A landscape with many peaks, sampled at points; each row gives a point and its height.
From any point a climber takes the steepest step (rise divided by distance) to one of its 2 nearest points. It stops when none of these is higher. Distance is the straight distance between rows; heights are no part of it.
z170 height 124: [198 179 148  66  69 134 139  97 137 157 166 135 151  90  99 132 126 132
 164 141 154 136 144 104 172  97]
z74 height 135: [104 101 138 129 137 195  64 122 174 155 180 122 176 113  91 159  73 127
  76 135 160 108 136  86 141  79]
z244 height 243: [118 172  87 107  92  65 115 152 145 101 101 118 129 114 138 118 141 110
 133 132 134 128 148 160 134  89]
z83 height 29: [143 102 165 174 150 177 101  87 134 144 197 162 166 141 112 110 104 146
 120 122 103 116 140  87 180 147]
z523 height 233: [150  99 152  72  99  96 122 103 151 156 181 170 174 131 111 113 121 125
 140  97 184 131 133 131 163 144]
z317 height 202: [118 191  72 122  91 101 112 152 143 108  98  82 128  91 169  95 139 127
 124 159 108 121 107 158 137  64]
z720 height 421: [171 127 173 114  57 106 120 150 143  94 196 124 157 152 161 132 115 163
 150 102 114 126  81 115 188 121]
z548 height 316: [144 138 141 108  97  97 145 142 148 116 130 102 138 110 118 165 128 127
 142 124  94 139 113 133 105  88]
z576 height 574: [143 143 122 134 117 123 163 165 117  82  74  92 125 136 176 119 142 143
 165 139  74 148  64 150  94 160]
z438 height 195: [159 185 184  96 128 135 143  65 114 162 164 170 106 130  88 157 142 119
 139 142 178 124 165  91 145 159]
z321 height 509: [126 116 108 165 158 162 162 142 133  96  88 104 120 172 149 110 136 143
 138 139  56 155 107 146  97 154]
z94 height 49: [120 128 165 145 113 129  99  99 133 151 214 159 192 135 109 106 104 152
 114 153 158 120 149  69 173 139]
z987 height 33: [ 95 138  85 181 115 118 154 128 106 110  90 109  98 122 163  45 152 165
 167 164 110 177  94 132  97 138]
z995 height 53: [ 71 125  99 189 139 123 142 146 104 144  82 113  64  98 131  72 151 172
 149 173 122 173  99  87  82 146]
z534 height 267: [158 103 123 107 115 155 123 103 169 127 143 133 176 127 130 108 115 108
  91 116 103 119 159 141 164 108]
z928 height 140: [ 96 108 127 130 216 161 157 122  84 153  73 140  48 123  90 172 141 125
 134 118 169 134 102 142  91 154]
z125 height 11: [141  85 153 171 165 202 122  74 122 134 167 143 130 149 126 145 112 123
 111 105  80  94 158 123 142 130]
z843 height 168: [137 178 175  73 122 137  97  90 112 153 161 149 117 153  73 156  97  97
 144 144 189 124 155  85 139 118]
z738 height 86: [161 160 159  79 107 166 138  88 136 155 142 125 118  60  96 145  91 148
 139 124 153 121 161  73 156  83]
z273 height 466: [111 115 107 162 150 130 166 111 136 110 107 160 124 201 177 121 151 138
 118 110  90 105 157 165 128 167]
z737 height 105: [170 161 139 104 107  90  95 136 156 185 176 109 168 115  80 133 103 133
 122 128 172 102  99  93 156 104]
z211 height 185: [ 90 135  72 147 104  70 111 139 144 105 108 111 155 115 126 104 170 137
  99 164 141 154 147 169 124  43]
z373 height 435: [143  93 121 123 145 143 110 145 158 169 116  59 154  92 103 149  94 108
 110 119  86 121 103 144 101  80]
z45 height 346: [124 156 122 125 126 136 119 102 115 101  64 102  82  76 136 150 138 127
 158 146 116 168 119 133 113 103]
z386 height 196: [ 64 124  73 168 154 134 161 136 108  93 116 128 112 128 129  82 173 115
  94 168 145 167 168 133  83 110]
z549 height 306: [121 116 154  79 112  72 108  94 124 157 179 195 139 167 108 163 152 108
 138 140 195 144 196 128 164 160]
z924 height 514: [159  90 160 138 160 157  83 115 138 159 117  94 147  71 110 162  93 102
 129 127  96 131  99 100 133 104]
z906 height 171: [140 123 140 138 175 205 151  98 123 157 146 152 105 110  94 188 118 137
 106 118 132 122 147  82 124 150]
z245 height 409: [113 151 105 129 126 145 176  94 133  89 101 131 132 159 198 108 157 115
 123 134  95 128 158 149 111 172]
z456 height 61: [ 86  90  98 136 156 151 131 131 150 102 119  80 150 108 123  96 142  88
  46 131 124 131 160 161 118  77]
z497 height 56: [152 101 162 109 111 191 125  83 151 138 136 128 129  69  96 146  96 152
 130 101 120 132 154  70 168 108]
z865 height 108: [ 98  70 123 182 197 158 165 140  98 117 117 157  77 173 101 177 161 153
  90  96 150 120 134 152  93 136]
z239 height 244: [115 113 105 200 135 108 168 153  81 104  81 147  97 182 140 115 162 160
 150  98 115 123 112 186  81 195]
z387 height 268: [190 169 145 109 146 134 114 123 114 149 141 125 138 145 162 141 114 131
 173 115 107  77  70  98 129 162]
z13 height 81: [ 86  96 111 131 143 167 104 143 169 138 133  94 139 104 113 152 106 100
  46 118 162 115 141 142 129  60]
z375 height 419: [120 200 114 123  83  54 125 178  97 110  83  85 125 112 139  63 155 112
 129 172 169 129  75 157  95 102]
z801 height 573: [172 197 163 101  73 108 105 136 118 154 201 143 142 123 144  95  90 154
 180 156 166 100  85  90 218 115]
z291 height 263: [133 130 133 118 129  85 166 104 133 117 135 147 114 103 127 149 147 100
 156 123 140 128 141 144  99 109]
z707 height 225: [135 113 112 107 141 192 119 103 163 131  92  96 162 109 155 120 103 106
  94 122 105 118 133 125 128 114]
z402 height 96: [ 72  57 103 183 207 188 152 171 105 130  91 118  51 153 113 164 144 150
  92 120 143 131 112 129  85 126]
z129 height 25: [110  89 138 108 124 223  87 129 147 153 127 119 119  89 110 159  70 131
 108 107 120 140 142  66 150 126]
z709 height 353: [ 94 122  86 133 113 122 172 156 151  97 100 109 140 155 170  71 132 118
 110 144 104 131 148 161  99 134]
z940 height 103: [162  96 146 103  96  74 162 150 142 114 189 133 154 180 167 121 136 139
 174  93 100  83 111 136 132 140]
z771 height 522: [129 124 129  86 152 126  99 164 149 144  70  91 114 105 120 137 102 128
 135 117 120 136  76 101 130 152]
z845 height 247: [156 154  95 123  63 103 124 175 160 106 111  65 161 116 181  92 150 118
 101 136  96 113 120 183 171  63]
z727 height 364: [108 152  77 139 119  50 124 132  86 100  93 102 144 119 148  49 164 116
 156 168 153 153  84 173 103 126]
z491 height 83: [ 65  79  91 160 177 167 161 166 121 120  99  95  89 116 113 123 128 135
  89 154 120 155 120 103  64 121]
z385 height 376: [158 121 165 114  73 124 116 159 161  95 160 130 169 172 160 118 119 133
 116 101  79 129 128 152 163 141]
z975 height 193: [108 124 138 130 155 183 133 112 142 126 132 129 140 112 129 153 106 101
  83 122 138 118 139 114 133 163]
z568 height 311: [112 119  91 145 103  48 125 154  93  87 111 120 172 142 154  49 176 109
 117 158 126 121 113 182  99 137]
z847 height 226: [139 150 150 112 139 127 150  66 126 119 132 154 103 130 112 171 157 118
 145 115 148 131 148 122 132 126]
z984 height 451: [126 115 125 162 157 163 163 122 124 134  84 108  96 124 139 156 135 126
 131 137  88 142 124 113 106 155]
z301 height 609: [159 124 144  98 141 146  63 120 135 168 104  87 147  78 108 147  91 122
 128 110 130 125  92  74 166 133]
z841 height 274: [141 112 149  84  91  85  89  93 125 168 199 214 163 133 105 129 128 122
 143 133 198 144 171 114 196 145]
z436 height 390: [138 121 126 116 133 190 114 114 116 128  69  92 113  56 145 167  93 125
 148 146 101 155 139 124 120 118]
z607 height 74: [147 137 154 126 113 117  77 119 166 158 185 132 173 115  84 113  91 154
 113 133 146 109 146  79 175 108]
z768 height 227: [153  76 131  94 124 176 121  94 150 123 168 187 172 151 112 112 121 128
 109 103 126 141 184 129 160 145]
z504 height 401: [117 120 124 162 129 119 123  98 125 101 155 196 122 201 154 168 151 129
 126 109 114 113 179 140 138 156]
z73 height 70: [ 84 130 101 156 147 138 155 165 121 133  86 109  65  90 122 107 120 143
 127 175 129 172 137 110  74 129]
z670 height 144: [129  82 154 116 131 119 151 106 165 149 178 135 149 160 138 129 112 135
 158  72 105 105 113 137 116 134]
z610 height 213: [ 80 109 120 187 147  80 151 184  73 100  90 133  97 146 114  89 141 152
 146 135 112 115 120 137  79 159]
z7 height 298: [130 142  77 127  94 127 136 168 154 107 116  75 170 163 164  44 128 117
  93 143  85 140 137 190 129  96]
z634 height 321: [136  91 133 107  91  99  95 136 157 114 156 138 189 165 133 121 134 105
  97 109 103 117 157 167 168 130]
z92 height 177: [ 72 112  71 160 124 128 134 106 110  94 128 128 144  88 122  66 183 133
  78 196 168 203 162 138  96  83]
z265 height 216: [ 90 107 105 146 168 100 174 115 109 108 122 154 111 139 126 112 180 101
  91 136 156 142 173 160  89 147]
z57 height 400: [119 138 173 102 140 139  96 112 123 169 107 146  66 109 108 146  87 120
 169 100 165 134 111 102 169 139]
z220 height 460: [125 147 145 101 145 129 107 139 138 141  94 132  86 122 107 165 103 133
 144 112 142 124 117  80 131 151]
z600 height 317: [164 161 136 147 139 124 144 129 120 149 119 140  89 154 165 172 116 138
 168 122  87  93 103 106 124 177]
z187 height 259: [ 95 109 102 180 128  34 141 164  74 102 112 124 140 164 138  69 185 128
 139 148 112 113 142 165  85 164]
z468 height 153: [102 145  68 154 119 111 117 133 122 110 105  97 169  83  98  82 166 128
  84 182 140 181 135 165  92  63]
z455 height 160: [189 196 163  66  98 114 150 101 131 150 174 161 112 130 122 150 126 135
 182 139 150 122 144  94 142 121]
z854 height 270: [112  92 115 108 107  82 117 149 121 109 130 163 160 155 133 119 140 106
 112  99 141 143 155 172 128 160]
z492 height 170: [113 116 140 121 159 160  85 126 151 132 155 138 163 135 104 148  99 123
  78 101 154  94 141  93 139 141]
z513 height 374: [153 123 115 117 109 117 128 159 158 141 102  64 139  93 131 138 107 120
 136 156  81 142  82 152  99  78]
z927 height 345: [162 161 160  86  83  61 146 204  83 110 128 118 134 130 128 119 147 125
 144 106 151 107  79 161 112 152]
z834 height 190: [154 105 165 109 111 117 150  92 157 144 176 170 144 136 128 128 119 156
 176  91 151 121 114 113 170 141]
z17 height 234: [ 82 104  93 139 158 129 137 129 108 108 118 168 127 126 123 141 147 106
 118 110 148 133 155 189  98 150]
z205 height 307: [115 185 124 145 124 106 123 124  80  94  81 121  74 119 149 125 149 127
 168 150 122 154 111 146 120 141]
z996 height 106: [123 117 108 121 141 191  82 101 167 153 151 112 174 101 111 156  85 114
  82 127 142  93 172 125 129  49]
z283 height 152: [126 113 133 127 217 190 154 122  91 173 119 145  65 131  98 193 149 125
 103 115 163 107 134 108 110 139]
z753 height 347: [126 110 153 113 125  90 115 102 139 137 170 198 146 188 140 143 157 130
 113 110 157 115 186 120 155 175]
z262 height 443: [154 113 154 146 109 150 113 167 139 100 138 114 138 162 144 140  98 135
 151 105  57 127  95 146 120 140]
z964 height 495: [148 170 171 128  77 105  91 144 132 135 197 139 124 126 133 122  96 144
 178 116 143 106 100  95 183 137]
z961 height 385: [138 151 137 168 146 159 155 131 120 149  87 133  47 127 145 200 118 155
 157 129  71 126 140  89 126 155]
z369 height 136: [143 163 143  90 140 103  98 136 126 183 169 154 140 110  68 136  97 101
 121 129 182 101 153 118 131 103]
z528 height 375: [145 178 131 104  97  45 126 186  70  89  95 108 113 132 157  91 163 113
 149 131 150 118  92 172 125 136]
z6 height 512: [165 151 162 125  90 124 148 172 108 104 124 104 107 120 155 152 120 125
 166 114  75 132  62 144 109 159]
z364 height 275: [127 154 130 173 125 124 141 126  89 101  74 149  90 158 146 161 142 146
 172 112 107 142  96 170 112 168]
z268 height 125: [ 89 112  98 161 192 132 160  98  91 136  82 165  60 157 106 159 160 152
 133 123 177 121 126 150  84 143]
z474 height 223: [163 118 139 122 168 150 122 111 156 138 140 108 142 145 146 131  99 125
 135 108  74  95  89  80 156 154]

For each start below, name the point where the climber stops.
z670 => z273
z847 => z301
z474 => z576
z387 => z576

Call two points neighbours if one is among the 2 nearest of the other. Go from one point of each pair to the other, from neighbour to neighbour, staying as high as possible. Name the lowest point that can't be avoided.
z244 and z273 => z317
z576 and z801 => z385
z576 and z375 => z927
